Points on a hilly landscape, in no order, each with its height.
A ball rolls from a point to the lowest of its 2 nearest points, and stops where none of them is lower. Distance is the straight distance between rows; heights are no part of it.
J859: [ 17   3   3  18  -6 -15 -26 -16   4  11  -1 -34 -21 -27   6  -2  -4 -21
  11   6   1  14 -16 -35  10  16 -25  -9 -10  29  15  27   0   3  12 -47]  height 52.1
J392: [ 20  -9  12 -23 -10   7  -1 -16  -8 -15  28   8   6  21 -16 -28   1  15
  11   4   5 -13 -47  37  18 -15 -15  12  12  23   1 -15  -7  26  -3  11]  height 33.8
J996: [ -4 -13 -13  18  11 -15   0  14   8 -49  -6  32  29   7  -7  30  30  32
 -12 -22 -37   9  23  14  -1   1   5  23 -11 -18  -7  29 -22 -41   0  16]  height 35.3
J602: [  4 -11 -19  14  12   4 -25 -33 -28   5  10  27  34   9 -25   4  27   1
 -10 -10 -15  -2  -5 -14   3   5 -27   5 -16  13  21  23   8 -14  26  -7]  height 44.2
J179: [ 10   3  16   2 -18   0  13 -21  34   8   6 -20 -42 -18  47 -25 -24 -26
   1  19  21 -18 -21   6 -20 -27  12 -24 -18  22 -26   3  24  33  -3   6]  height 45.4
J20: [  1  15  13 -10   3  17 -10 -19   5  12   1 -38  -5  -7  31  -9  24 -43
   9  29   4  15 -26  -8  -2  -3   3  -6   8   7 -17 -15  13  17 -10   7]  height 52.8
J909: [-21 -13  -8   0  23 -13   2  21  20  -5 -13  19 -12  -7   0  15   7  14
  -9 -29  -5   5  11  24  -7 -14   8  -6   3 -41  13   0  -9 -30   2  -3]  height 31.7
J882: [ -2   5   4  12   4  -3  -7  17   0 -16   7   1  28 -10   1   6   9  34
  12   2 -17  30   2   0  16  33 -16  26  -3   0  -8   5 -31 -27   2   8]  height 19.3
J69: [ 15  -6  -5  10 -16 -12  -2 -16   1  33 -17  -6 -34  -6  -8  11 -25 -14
  -5 -17  26 -12  17  12 -29 -16   7 -19 -18  -9  10 -14  40  26  17 -27]  height 60.1
J2: [-11  18   2   7  -3  12  -5 -21  -7  18   0   5  27  -5  -5  -9   5 -13
 -13  11  -7   7  15 -61   0  12 -22  11 -11  -4  -3  29 -16 -14   3  -2]  height 39.7
J151: [ -4  10   7 -12   8  20  -2 -18  15  23 -11 -33 -16  -7  35   3   5 -30
   5  25  25   2  -2  10 -26 -11   4 -19 -11  -7 -16 -18  35  20  -1  17]  height 54.6
J317: [  6   0   7  21 -10 -23  -7  -5 -12   8  -6 -26  16  11 -11  24 -16  -3
   9   3   3   8  27 -48   2  34  -7  17   6  10  28  16  -2   4  14 -37]  height 27.7
J651: [  9  20  33 -10 -30  -3  33  16   7 -12   9 -18  20   3  10 -29 -15   8
   1  33  -4 -11  -8  -7  21   9  10  39  16  -3 -39 -16 -36  15 -10  11]  height 44.3
J810: [-13  16  -3 -13   1  20  19  30  10 -16 -27  14  -6  14  12  17  -1  10
   4  -9   2  -3  40   6 -10  -3  26  -8  13 -25 -21 -12   9 -13 -27  10]  height 51.4
J43: [ 10 -13 -19   5   0  21 -21  -4 -11 -15  29   8  24  -3 -32 -18  22  -7
 -15  -5   7  -5 -27 -26  25  -4  -8   3   5  37  -1  10  -6   9   2   6]  height 27.2
J116: [-19  18  -6  -2  -1  13   5  10  -7   2 -18  29  38   7   3   6  24  -6
  -1   1 -27  19  44  -9 -13  15 -13  10   0 -18   6  24 -20 -51   0  -2]  height 39.8
J169: [  4  12  28  -6  -2   7  -8 -25   6  27 -14 -40 -44  -5  33  -8 -20 -17
  21  37  26   5  13  -6 -25 -10  -3 -15  -8 -16   0 -11  16  20  -8  -3]  height 56.7
J389: [  1  18  32  -3 -20  -3   8   5   2  12   0 -25  -5  -7  11 -27 -24   7
  15  38   3  18  13 -35   5  16 -19  21   4 -13  -3  16 -41  -5 -11  -9]  height 61.9
J128: [ 13  -4 -13  21  -3 -23 -25  -9  -3   9  16 -12 -10 -17 -18  -6  -5   0
   1 -22   8  12 -25 -28  16  11 -32  -5  -1  33  30  30  -2  10  18 -50]  height 50.4
J865: [ -5   4 -12 -23   2  30   5   8   2  -4   3   0  -6 -14  -9  -9 -12 -10
  -6   8  31  -9 -10  33   0 -15   7 -29   1   6 -15 -27  21  15 -12  22]  height 51.7
J337: [ 20  10   5   8   2 -17 -31 -35  -2   7  -3 -39 -37 -25  25  -3  10 -22
  28  23 -14  29 -29 -24   4   9 -14 -11   0  31   2  11   4  18  -6 -21]  height 53.8
J793: [ -7   8 -12   4   0  -9 -12  -8 -17  10  13 -12  31   9 -24   1  16  -7
 -11  -2  -2   5 -11 -38  17  30 -37  10   0  16  31  34 -18   3   7 -25]  height 43.6
J625: [  7   0   1 -14 -21   8  22  12  -5   7  -6 -12 -19  13  20  -8 -14  -5
   6   2   9 -33 -19  36  12   2  12 -13  -8  -4  11 -23   9  24  -5  -3]  height 38.2
J176: [ -7   6 -16  19   5 -23 -14 -16 -19  34  -3   4  12  -1 -16   5  15 -21
 -16 -12  -7   6  10 -34   1  22 -34  -7 -13  12  42  36  -2  -5  21 -43]  height 45.3
J230: [ -3  13  -8   0   4  11 -20   5 -24 -20  17  -2  50   7 -29  -7  36  23
  -5   1 -10  17  -9 -10  28  29 -44  28  -2   1   8  18 -29 -16  -1  -4]  height 19.7
J894: [-14   3 -29   3   3  13   4  17 -16  20 -12  24  -8 -17  -2  -1   0  -5
  -1  -9   5   7  23  -7  -8   2  14 -31  13   0  30  -8  13 -17   8 -18]  height 65.6
J397: [-10 -13  -5  28 -10  -2   8  21  20 -11   7  17  30  -6 -13  11   5   6
 -27 -14 -17  -3  12 -25  -5   5   8  15 -12   0  -4  43 -12 -30  14  -6]  height 35.9
J521: [  0 -10   0  19  23 -13 -28 -22   4  10  -8  11 -13 -21  14   5   2  10
   8 -27 -12   7 -11   5   3  -2 -29   0 -31 -16   8   6 -13 -26  15 -16]  height 38.5
J47: [  3   0   3 -17 -20  16  20  29   5 -17 -16  -2  -3   4  16  -5 -11   8
  11   0  -6 -19  -2  29  18   7  13   2  -4 -19  -9 -17 -10 -11 -14   0]  height 41.0
J465: [  2 -12   2   5   0  23   8   9  -5 -22  -5  14   0  11  10   8 -12  21
  12  -5  18 -15   2  27   2  -1  19 -20   6   5  -6 -31  28   5   0  -1]  height 41.7
J206: [ -8 -15  10  -7  13   7  12  -5  36  -2   1  15 -12   1  27 -11 -10   6
 -11 -20  17 -27 -24  31 -12 -36   5 -10 -17 -20 -21 -13   8  -1   5  13]  height 36.7
J937: [  7  -4  -9   7  19  -5 -28 -35 -17  10   5  10  -9 -15   1   4   2  -7
   7 -12  -5  10 -16   7  -4  -4  -4 -10 -13  23  -2 -14  17  11   3  18]  height 56.8
J506: [ -8  17  12   1 -16 -12  10  14  -6   6 -13 -24   2   0  -5   8 -19   3
  10  20  -7  19  36 -35  -2  32  -5  18   4 -14  14  22 -29  -8 -15  -9]  height 63.2
J416: [-21  10 -16  -9   0   6  16  37 -10   7 -16   7  -2   6  -4  11  11  -2
   2  -9  -6  16  30  -5 -13  14  17 -13  30 -12  26   1   4 -16 -13 -17]  height 64.8
J665: [-13   4 -11 -16   6  12   7  31 -11  -3   4 -15  -1  -1 -17  -2  -1  -3
  -2   7  16   2  -4  15   7   7  18 -17  27   4   3 -29   6  18 -22  13]  height 49.3
J29: [-17   3   4 -17   4  10  17  32  16 -40   1  20  23  16   3   2  24   6
 -12 -13  -3 -10   9  46   7 -13  24  11  17 -24 -34 -27 -17 -12 -26  36]  height 43.5
J731: [ 31   3   5 -19   9 -27  -5  -2   1  13  11 -21 -22   4 -11  -9  -5  17
  15  19 -15  -2 -47   9  26   6 -20  21   1  21 -13 -15 -21  28   8   8]  height 37.4
J827: [ 14  18  38 -25  -9   5  21  -6  26   9   4 -21 -17  -3  40 -31 -29   4
  19  45  20  -6 -14  29 -11 -17  -8   4  -4   1 -43 -30  -8  22  -4  19]  height 72.4
J297: [-12  -6   9   2  -2 -12   9  38  25   3  -7  -2 -15  -5  -9   9 -14  17
   2 -11  -1  18  14   3 -11   2  -1  10   8 -26   5  22 -16 -29  -4 -12]  height 29.4
J4: [-10  -8   1  -6  25  17 -13 -13  -1   5  17  14  17  14  -8  -2  30 -17
 -14  -7   7  -3 -24   4  -1 -19   7   4  11   5 -20 -21  17   8   0  32]  height 59.9
J363: [  7  -3   7   7 -17   8  11 -24  -2   4  -2  -1  -3  -9  28 -18 -16 -17
   1   6  -9 -24 -12 -21  10  -3  11  -2 -19   6 -14  -1  -1  10  -5   0]  height 50.0
J426: [  2 -12   7  10   3  -4   7  16   6 -44  -1  21  19  15  -1  10   9  42
   2 -17 -29  -7   3  12  13   3  10  28  -3 -14 -21   3 -19 -20  -5  12]  height 37.1
J660: [-12   1  -6 -14   7  -3  11  48  -5 -35   6   5  14   7 -20   5  22  21
  -2  -7 -13  10   6  39  13   9  18  10  30  -8  -5 -17 -23  -4 -27  26]  height 45.6
J482: [ -5   6   6  -3   4  -3  -5   0 -13  21 -13 -29 -12  12  -3  21 -11 -10
   8   7  16   3  22 -17 -16  11  10  -3  15 -11  20 -14  28  13   2 -21]  height 29.7
J19: [-12 -21 -23  -7  23   1  -6   5  12  -1  -5  31 -11  -7  -8  -1  15  -3
 -24 -24  -1 -12 -15  20   1 -31   4 -18  -5 -29  10  -2   5 -21  13   4]  height 33.9
J215: [ 19   4  -9  14   7 -25 -35 -42 -12  16  -9 -17 -30 -30  12   9   5 -26
  11  -5 -16  16 -16 -16  -5   5  -6 -13 -23  28  -4   2  15  19  -1  -2]  height 55.2
J99: [-10  -3  -3   2  11 -13  11  -2 -10  24 -18   3 -19   8  14  15  -8   0
   2 -14   5 -12  11  27 -16   2  14 -14  -9 -18  17 -30  17  15  -2   1]  height 76.3
J479: [ -4   4 -18  20  29 -13 -40 -22 -27   5   2   0  20  -6 -20  18  24  13
  -5 -16 -18  13  -2 -18   9  20 -33  11 -28   1  11  14  -2 -14  16  -1]  height 42.6
J570: [-16   0  -6 -10   7   2  24  17  16  -1 -14  22  -1  33 -13  28  -5  14
 -20  -7  21 -12  41  27 -36 -21  23  -9   9 -29  -7  -4  34   5  -2  18]  height 65.3
J71: [ -9   2   6  14  -3  22   0  -6  13  -3  -6  16  38  -9   5  -9   8  -6
 -19  -1 -18 -12  11 -46  -1   0 -13  18 -24  -7 -24  32 -15 -36  11  -4]  height 37.8
J253: [ -8 -19  -3  17  13 -15  -6  -3  10  -2   3  16  -4  -5 -10  -4   4  19
 -14 -29 -10   0 -21  -4  10 -10 -16   7 -12 -22   9  28 -15 -21  14 -14]  height 36.4
J939: [ -4  20  11   8 -11 -10  -5 -28 -11  20  17 -20  22  -4   7 -14  11 -25
  -7  20  -3  14 -12 -52   6  22 -29  15  -8  12  11  37 -27   9  -1  -9]  height 41.6
J908: [ -6  -9 -19 -11  19  15  -3  -5 -11  21   7  24  10  26 -20   6  30 -17
 -18  -6   6 -11  -2  -3 -10 -20  10 -11  18   4  15 -12  35   7  19   5]  height 61.6
J227: [ 20  16  18  10 -11 -10 -19 -46 -17   8   5 -31   2 -18  23 -10  -8  -3
  27  41 -14  27  -4 -22   1  23 -34  12 -21  18   3  16 -19   2   8  -6]  height 28.4
J531: [  3  11  28  -9  -7   2  12   4  16   7  -4 -16 -21 -20  37 -24 -33   4
  18  35  10   5   4   7   1   0  -1   2  -5 -14 -25 -23 -25  -1 -10  15]  height 70.8
J727: [-14 -13 -25 -12  14 -10  16   9   3  -1   8  23  -9   6 -25   2  -1  -9
 -35  -9  18 -24  -6  53  -9 -29  17 -32  -4 -12   8 -14  14  16   2  30]  height 39.1
J841: [  0   5   2 -11 -29   5  18  14  -7 -15   8  -5  32  28 -12 -12   3   5
  -1  -5  -5 -14  -6 -25  28  20  -6  31  18   0  17  17 -26   3  -5 -19]  height 47.2
J485: [ -6 -10 -20   7  11  16 -21   2 -27 -19  32  15  42   4 -38 -18  50   7
 -19  -6  -2  10 -12 -12  24   4 -16   8  10  18   7   6 -22  -6  -1  17]  height 23.7
J885: [ 27   4  -8 -24  -6   3 -15 -11 -11  -3   5 -15 -47   1   0  -2  -7   2
  24  -5  19  -7 -40  30   2 -10 -10 -23  13  39  19 -21  25  46  -2 -20]  height 65.5
J915: [ 19   5  16 -14 -12  -4  14   8  -1  -5  15 -12   3   3   5 -22 -11   9
   9  24  -4 -11 -29  10  33   5   2  18   6  14 -30 -27 -21  22  -7  17]  height 41.3
J78: [  6 -22 -16  25  -3   2 -12  10   0  -6   7   5  24 -10 -27  12   1  -1
 -14  -9  -1  -2   0 -24  10  10   1   5 -10  20   6  24   8 -17  20 -14]  height 34.0
J743: [ -7  -3  15   1  -5  -2   5  10  11  20  -7 -12 -13  -2   0   3 -24  -4
   3   3   9   3   9  -8 -12   3   0   3   0 -19   5   5   3  -5  -3  -7]  height 26.9
J499: [ -4   3  13  -6  -1  19  14 -19   8  -3   3  10   5  -3  35 -20  -4 -22
  -9   3   6 -30 -18  -1   3 -18  17  -9 -14   5 -37 -24   5  18 -12  25]  height 51.8
J854: [  6  -1  -2  15   4 -29 -11  10 -13   2   4 -23   9   0 -23  21  -8  20
   3   0 -13  13   3 -25  10  34 -11  24  -3   9  12  11 -18   6   7  -7]  height 25.1
J720: [ -8  11  18   9   7  24  -4 -21   4  15  -4 -23   9 -11  34  -8  11 -39
   2  32   1  11   8 -31  -7   0  14   0   0 -10 -24  -9   7  -8  -1  11]  height 51.3
J233: [  3 -16  -2   1   6  -3   3  -7  28  16  -5   4 -35  -8  20   0 -11   0
  -3 -25  27 -14 -20  40 -21 -35   0 -22 -20 -11  -1 -10  29  10  14  -6]  height 39.6
J384: [  6 -27 -22   2   5  11 -18  14  -7 -23  15   7  11  -3 -50   4   4  10
 -15  -6   6  -6 -10   0  18  -7   6  -3   7  16   9   3   7  -2   8   3]  height 31.1
J21: [ -7  -7 -15  15  -6  -7  13  25  11  -9 -10  31  18  11 -17  25  20   1
 -16 -20 -25   5  37  -9 -19   0   7   8   4 -10  10  45   1 -42  10 -18]  height 37.2
J923: [ -1   1  -8 -14  -2 -11  15  48  -7 -18   6 -12  -7   3 -17   0  -8  26
   9   3  -5   3  -6  29  19  17  12   3  28   5   6 -20 -18  10 -16   3]  height 47.3
J170: [ 13  13  37  -5 -19   7  -7 -26   8   8   4 -42 -11  -7  19 -29 -19 -23
  14  48   9  10   6 -53   2   3 -23  11   0   2   0  24 -20   3  -3 -27]  height 60.3
J381: [ 26   4  13   6 -13 -21 -17 -49   7  19  -9 -20 -46 -10  17   4 -19 -25
  11   5   5  -2  -7 -17 -20 -15  -2  -9 -18  22 -10   5  28  35  -4  -9]  height 57.0
J685: [ -7  -2 -12 -16  12  16  12  11   6 -23 -16  34  14  41 -21  31  19  11
 -17  -5  -6 -21  35  18 -23 -30  25   1  13 -26 -14  -7  33 -16   9  19]  height 64.2
J621: [-11   0  16   2  12  17   9   2  16 -14  -8  15  12   4  30  -5  -1   4
  -3 -13  -4 -17   0  -3   7 -10  22   5  -6 -17 -42 -28  -5  -9 -11  24]  height 53.9
J644: [  9  15  22  -6 -11   5   6 -35  10   4   1 -10 -30 -30  51 -33 -24 -17
  18  32   6   2  -8   2   1 -11   2 -20 -12   9 -22 -14 -17  17 -18  16]  height 69.4
J788: [  1 -16   3  13   0   9   3  -1 -10 -19  -6  21  12  12   1  12  -4  21
   6 -16 -12  -9   8   3   3   3  11   7  -1  -3  -5  -7   9 -15   6   0]  height 39.2
J975: [  0  -1 -10 -23  -7  30  -9  -2   4   0  -1   4  -1 -29  -5 -20 -14 -10
   2   4   8   5 -15  10   6 -10  -9 -10  -6   0  -6  -5  -5 -12  -4   8]  height 54.4
J262: [  6  10  -4  18  23  -4 -44 -36 -15  12 -11  -9 -11 -22   8   7   1   5
  14 -14 -15  18   0 -29   6  11 -32   3 -35  -1  -7   7  -3 -14  12  -9]  height 40.5
J180: [-17   3   6   6   6 -19  30  25  24   0  -7   5 -25  12  -3  17 -32  27
 -11 -12  33 -12  26  31 -21 -13  22 -21   4 -23 -14 -14  22  19  -9  13]  height 66.6
J76: [ -2 -17 -23  13 -12 -10  10  35 -11 -54  25  24  23  23 -40   2  22  36
 -16 -19  -8   7  10   1  16   1  17   9  35  14  28  32 -16  -8  -5  -4]  height 10.3
J636: [ -1 -19  11   7   5  -9   8   5  23  -4   4  10 -12  -4  10 -12 -17  17
  -4 -20  -5 -18 -25  10  12 -16   5   6 -12 -13 -14  -1 -16  -7   7   3]  height 33.6
J60: [ -2 -15 -23  -3  -4  32  14  42   0 -23   1  15  20  30 -21  11  33  -5
 -12  -4   7 -23  18  10   4  -5  36 -10  24   9  -3 -12  31  -7   1   4]  height 46.4
J417: [ 20  -2  22  -8   3 -16  -5 -20  -2  12   4  -7 -12  12  -3  -5 -18  30
  20   2 -12  -2 -25   3   8   2 -31  26 -10  -4   1   1 -17   3  16  -9]  height 33.1
J477: [ -3  17  20 -13 -40   9  29  10   0  -6   7 -17  32  12  -3 -20  -8 -19
 -12  20  -2 -11   1 -29  16  14  12  33  17  -4 -10   8 -26  10 -14   1]  height 46.6
J701: [ -1  -6  -5  13  12 -31  -2   4  -4  11   3 -12 -11 -11  -9  13  -5   9
  -6  -9 -18  -1 -14  -5  16  15   4  11 -11  -3  -3  -7 -18  13  -4  17]  height 28.0
J450: [ -2  12   5  14   3  -5  -8 -27 -22  12   1 -11  10 -24  22  -7  -3  -7
  13  21 -14  23   4 -14   5  22  -6   3 -16   5   2  -5 -19  -2  -3  14]  height 25.6
J519: [  7  -6  15  14 -18   6  14 -13  17  15  -7 -13 -32 -15  35 -20 -34 -12
   0   8  16 -22   5 -19  -8 -13  18 -19 -20  -1 -14  -1  12  12  -2  -7]  height 47.9
J508: [  3 -29 -21   5   3  17   3  30  -2 -33  -2  16  -3  23 -19  14  14  19
  -9 -16  19 -27   4  35   7 -14  32 -21  14   2   6 -21  36   2   5  -3]  height 44.4
J250: [-11  -4 -11  -4  -2  -5   6   9 -11   0  10   6  23  26 -28   0  13   6
 -11 -17  -3   1  -7 -22  14   9 -14  12  22  -5  38  26 -13  -6   5 -25]  height 45.5
J331: [-12  13  18   2   1   8  17  20  21 -22 -16  13   6   2  38   4  -1  14
  17  -8 -13   2  30   0   0   3  23  15   3 -25 -36 -16 -22 -24 -26  18]  height 52.9
J298: [  2   6   5  -8 -16   9  23  32   7 -23 -17  -9  -5  24  -2  27 -17  15
  14  -2   8  -5  36   2 -10  11  33   1  22  -2 -10  -5  22   3 -19  -5]  height 49.8
J647: [ -8  13  11 -23 -13  18  30  29  10 -22  -3  -2  13  12  13 -15   1   1
  -2  10  14 -25  -5  49  14  -5  14   2   6 -17 -36 -39  -4   7 -23  25]  height 43.9
J203: [ -3   1   3 -11 -17  21  21  40  10 -31  -1   1  27  27 -11  14  15  -1
  -2  -1   0  -3  19  10  -4   4  33  17  30  -1 -16  -1  12  -7 -17   6]  height 48.1
J259: [-17   2 -15  10  15   6 -16  21 -11 -21   5  12  41  -3 -26  16  33  16
  -9  -5 -18  25  12  -4   5  22 -18  13   3  -4   8  24 -19 -34   1   2]  height 16.2
J401: [ 15   7   7 -20 -14   0   6 -12 -13  11  -2 -29 -24  -4  22 -10  -8 -15
  21  21   1  -8 -28  23  12   9   1 -10  -1  13   9 -25   2  32  -9  -4]  height 35.4
J445: [ -9  -4  11   9  11 -18  12  24  18  -3  16   1  -4  -3   4  -3  -2  18
 -10  -7  -8  -1 -27  -6  21   2  12  16   6  -5 -26  -8 -30   4  -4  24]  height 30.7
J693: [-16  25 -17   4   9  -9   2  19  -6   7 -23  30  18  18 -14  29  33   1
  -8 -11 -36  18  64 -27 -16  15 -17   4   2 -13  14  52  -8 -49   5 -24]  height 38.6
J878: [ 22 -15 -13   3 -10 -17 -14 -18   2   0  27   2 -16  -2 -25 -10 -14  -1
   0 -23  14   1 -36  -9   6 -13 -14  -3  12  41  26  21  10  27  12 -24]  height 48.2
J618: [-17  20  -6  -9 -13  -4  18  31 -15   1  -9 -11  10  13 -10   4   1  -7
   6  -3  -6  16  33 -30   0  29   1   6  33  -6  36  23 -19  -8 -19 -25]  height 64.0
J376: [-14  -1 -11  -3   7 -13  24  44  20 -28  -7  12 -24  10 -17  22 -10  32
  -8 -23  13   7  24  26 -14 -14  31 -17  32 -17  -2   2  15   2 -17   4]  height 67.8
J874: [ -3  -8  11   5  29   3 -22 -13  -3  -4  18   4  16  -2   4   2  10   8
  10  -4   2  18 -21  18   0  -4  -1   8   5  11 -19 -26   1  -2   4  32]  height 58.4
J592: [ 22   1   6  17 -10 -30 -20 -40 -11  34 -11 -11 -39  -9  -4   6 -20 -17
   3 -18   9   7   6 -16 -23  -9  -7  -9 -13   6  18  -2  24  31   9 -34]  height 58.6
J946: [ 20  21  35  -1 -10   1 -12 -31  -7   4   0 -41  -6 -16  32 -21 -18  -1
  29  60 -10  21   3 -17   6   9 -15  18  -5  -2 -26  -9 -25   3   2   4]  height 31.6
J201: [ 13   8   3 -22 -16  29 -19 -26   3   7  -3  -9 -14 -23   8 -21 -11 -26
  15  11   4   7 -21 -10  -2  -9 -26  -9  -6  15   5  15   5  -7  -3 -21]  height 56.6
J287: [  0 -14 -21  -6   5  -2   0 -15   1  14   3  25 -11  -7 -17  -3  -8 -15
 -20 -16   3 -19 -11  14  -5 -26   6 -19 -12  -3   7  -2  15   8   8  15]  height 36.5
J494: [ -7   4  29  -1   9 -22  17   2  12  21 -12 -17 -27  14  28  11 -29  13
  12   6  15 -11  14  30 -19   2   9   0 -10 -23 -11 -30   5  17  -6  18]  height 75.4
J45: [ 19 -14 -10 -10  -9  -7 -12 -16  14  -2  24   6 -30  -9 -13 -14  -7  -7
  -3 -17  15  -4 -47  23  -1 -26  -3 -17   2  41   2   7  20  27   0   5]  height 45.7
J945: [  0  14  34  -4   2  -5  25  -8  22  15  -9 -19 -34  10  51 -10 -31   9
  14  26  33 -25   5  28 -17 -10  -2 -16 -22 -11 -28 -30  10  35  -6  18]  height 74.1
J94: [ 10  -1  -1  -7  23 -26 -22 -23   9   7  18   1 -31 -24   9  -2  -3  -3
  13  -5   1  18 -36  32  -9 -12  -9 -11   0  35 -12 -19   2  30 -10  32]  height 58.7
J998: [  0  -4 -28  -7 -18   1  26  30  -5 -38   1  39  14  31 -32  13  17  13
 -15 -24 -17 -14  30   0   8  -7  32   1  31   2  17  27   2  -5 -13  -4]  height 6.7
J722: [ -2  -9 -14  26   6 -30  -5 -10  -3  38   5   5  -8 -14 -17   4   1 -14
 -17 -26  -3   7  -1 -25  -8  -1  -6  -5 -10   3  25  21   4   5  14 -24]  height 46.7
J108: [-10   2  -8   3  17  11 -13  -8  -5  24  -8  -1  16 -12  13  13  17 -38
  -7  13  -8   6  11 -15 -14   0  11  -2 -13  -1 -15 -13  17 -15  11  26]  height 49.9
J246: [ 21 -14   3  -9   3 -14 -10 -16 -12 -12  23   7  -5  14 -22 -12   0  38
  12  -6  -8  -3 -44  20  22  -3 -29  18   7  10  22   2 -18  13  15 -11]  height 29.0
J427: [ 16  -6   7  -5  -9   0  -3 -25  30   7   5   3 -36 -22  24 -15 -17 -14
   5 -10  14  -6 -31  22 -19 -31  -3 -17 -20  23 -14   7  20  13   2   3]  height 42.5
J286: [ -2  11   0  28   2 -11 -17 -15 -26  22 -20 -10   6   4  -3  24  -7 -11
   9   4  -6  10  49 -45 -13  24   1  -1  -3  -1  20   8  15 -13  17 -33]  height 29.6
J339: [ -2  12  -8 -11  -5  19   3 -28  -9  19 -13   4 -20 -27  37 -22  -7 -31
  10  20  10   5   5   0  -5  -6   5 -34 -10   3   3 -15   6   7 -12  10]  height 67.9
J772: [ -1  14  10   9  -5   5  -5  -7  -8  -1  17  -6  27 -25  18 -23  10   8
  13  20  -8  30 -17 -15  21  23 -22  18  -6  10 -14   1 -35  -6  -2  10]  height 22.8
J516: [  3   0  -9  -5  -6 -10   8  15   8  20 -10 -33 -36  -6  -3  11 -21  -2
  -2  -3  39  -8  -3  27 -14  -4  10 -26   1   4  11 -21  41  42   6 -17]  height 61.8
J307: [  3 -19  -3   2  -1  15  -7 -22  -4   5   9  25  31  -7  -1  -8   8 -14
  -8  -5 -14  -8 -15   7  -8 -10 -13   4 -21  10   5  15   2 -19  17   7]  height 46.0
J3: [ -6  10 -22 -11  -1  19   1 -11  -9  28 -15  16 -16 -19   4  -4  -9 -21
  -6   9  13   0  21 -10 -14 -15   8 -35  -4   0   8 -16  25   1   5   2]  height 66.7
J803: [-13  12   1  17  10  -9 -11 -16 -25  14 -12   1  16  -1   3  14  -4   5
  10   3 -18  20  36 -26  -9  26  -2   8  -9 -10  10   3  -5 -18   4   6]  height 27.9
J373: [  7  14  16 -12 -16  24 -12 -38 -10  20 -10 -12  -3  -6  13 -19 -12 -35
  13  26  10   3  11 -41 -11  -4 -26  -7  -5   1  14  21   2  -9   3 -30]  height 58.5
J622: [ -4  -8 -11   5  -1   7   1  25 -10 -39  12  26  42  19 -35  14  36  19
  -8  -8 -15  17  20   5  -1   9   9  19  27   6  11  17 -12 -21  -7   9]  height 13.4
J62: [ 12 -17   9 -17 -18   4  11  19 -10 -33  26   7  25  22 -31 -21   2  29
   3   9   2 -11 -21  46  21  -2  -3  19  20  10   4 -13 -21   7  -2  12]  height 38.0
J615: [ -5 -17  -8   2  18 -12   0  22  16 -39 -12  26   7  10 -22  32  18  25
 -13 -19 -16  10  18  22 -10 -18  14   8  10 -35   2  21  -1 -38   4   6]  height 33.7
J799: [ -7  -6 -18  -7  16  14  -6   4 -19  -7  -3  28  30  34 -38  23  28   1
 -13  -4 -13  -4  26   1  -9 -10  11   5  21  -8  11  -9  21 -17  13  12]  height 62.9
J56: [-12 -17 -10  -5   7   2  17  25  12 -27   4  25   9   6 -11   6   2   3
 -21 -10   1 -19   4  41   0 -17  24 -10   1 -15 -12 -13   0  -8  -7  30]  height 41.4
J159: [ 12   7   7  -6  -4  -3  -6 -24 -28  18 -12 -31 -20   3  13   7  -8 -16
  20  13   0  -2  -6  -8   1  17  -3  -8   2   3  32 -15  11  22   0 -27]  height 32.3
J993: [-16  -9 -14  11   3   0   2   1   0  25  -2  23  20 -16  -1  -2  13 -19
 -12  -5 -13  10  12   0 -13   3 -13  -7 -17  -5  21  25  -9 -37  18  -5]  height 47.5
J334: [  7  -9  -8  -6  13 -12  -8  13 -10   7   5 -23 -29   6 -17  10  -7  14
   7 -12  21  -8 -24  25   1  -1   5 -14  18  13  23 -31  27  38   1 -20]  height 63.5
J712: [-15 -12 -17   8  18  -1  -3  13  11  18 -10  20  17  -9   4  23  17 -18
 -14  -8 -11   5  22   9 -18  -3  13  -2 -15 -13   1  -5   7 -37  19  16]  height 48.6

Where does a ball stop that starts at each point below?
J108: J854
J2: J998
J803: J998
J531: J909
J693: J998
J389: J909
J946: J998
J810: J909

Call two points neighbours if one is among the 2 nearest of the other. Go from one point of each pair to the other, from neighbour to neighbour, staying as low as possible. Name the highest point that can't be avoided.
J246 and J909: J923
J246 and J793: J841
J998 and J854: J286

Write out the way that a ball takes from each point below.
J494: J945 > J827 > J531 > J644 > J339 > J3 > J894 > J416 > J618 > J506 > J389 > J170 > J373 > J201 > J975 > J865 > J665 > J923 > J660 > J29 > J56 > J727 > J287 > J19 > J909
J151: J20 > J720 > J108 > J712 > J993 > J307 > J602 > J479 > J262 > J521 > J253 > J636 > J445 > J701 > J854
J939: J2 > J71 > J397 > J78 > J384 > J43 > J485 > J230 > J259 > J622 > J76 > J998
J331: J810 > J298 > J203 > J60 > J508 > J465 > J788 > J426 > J996 > J615 > J909
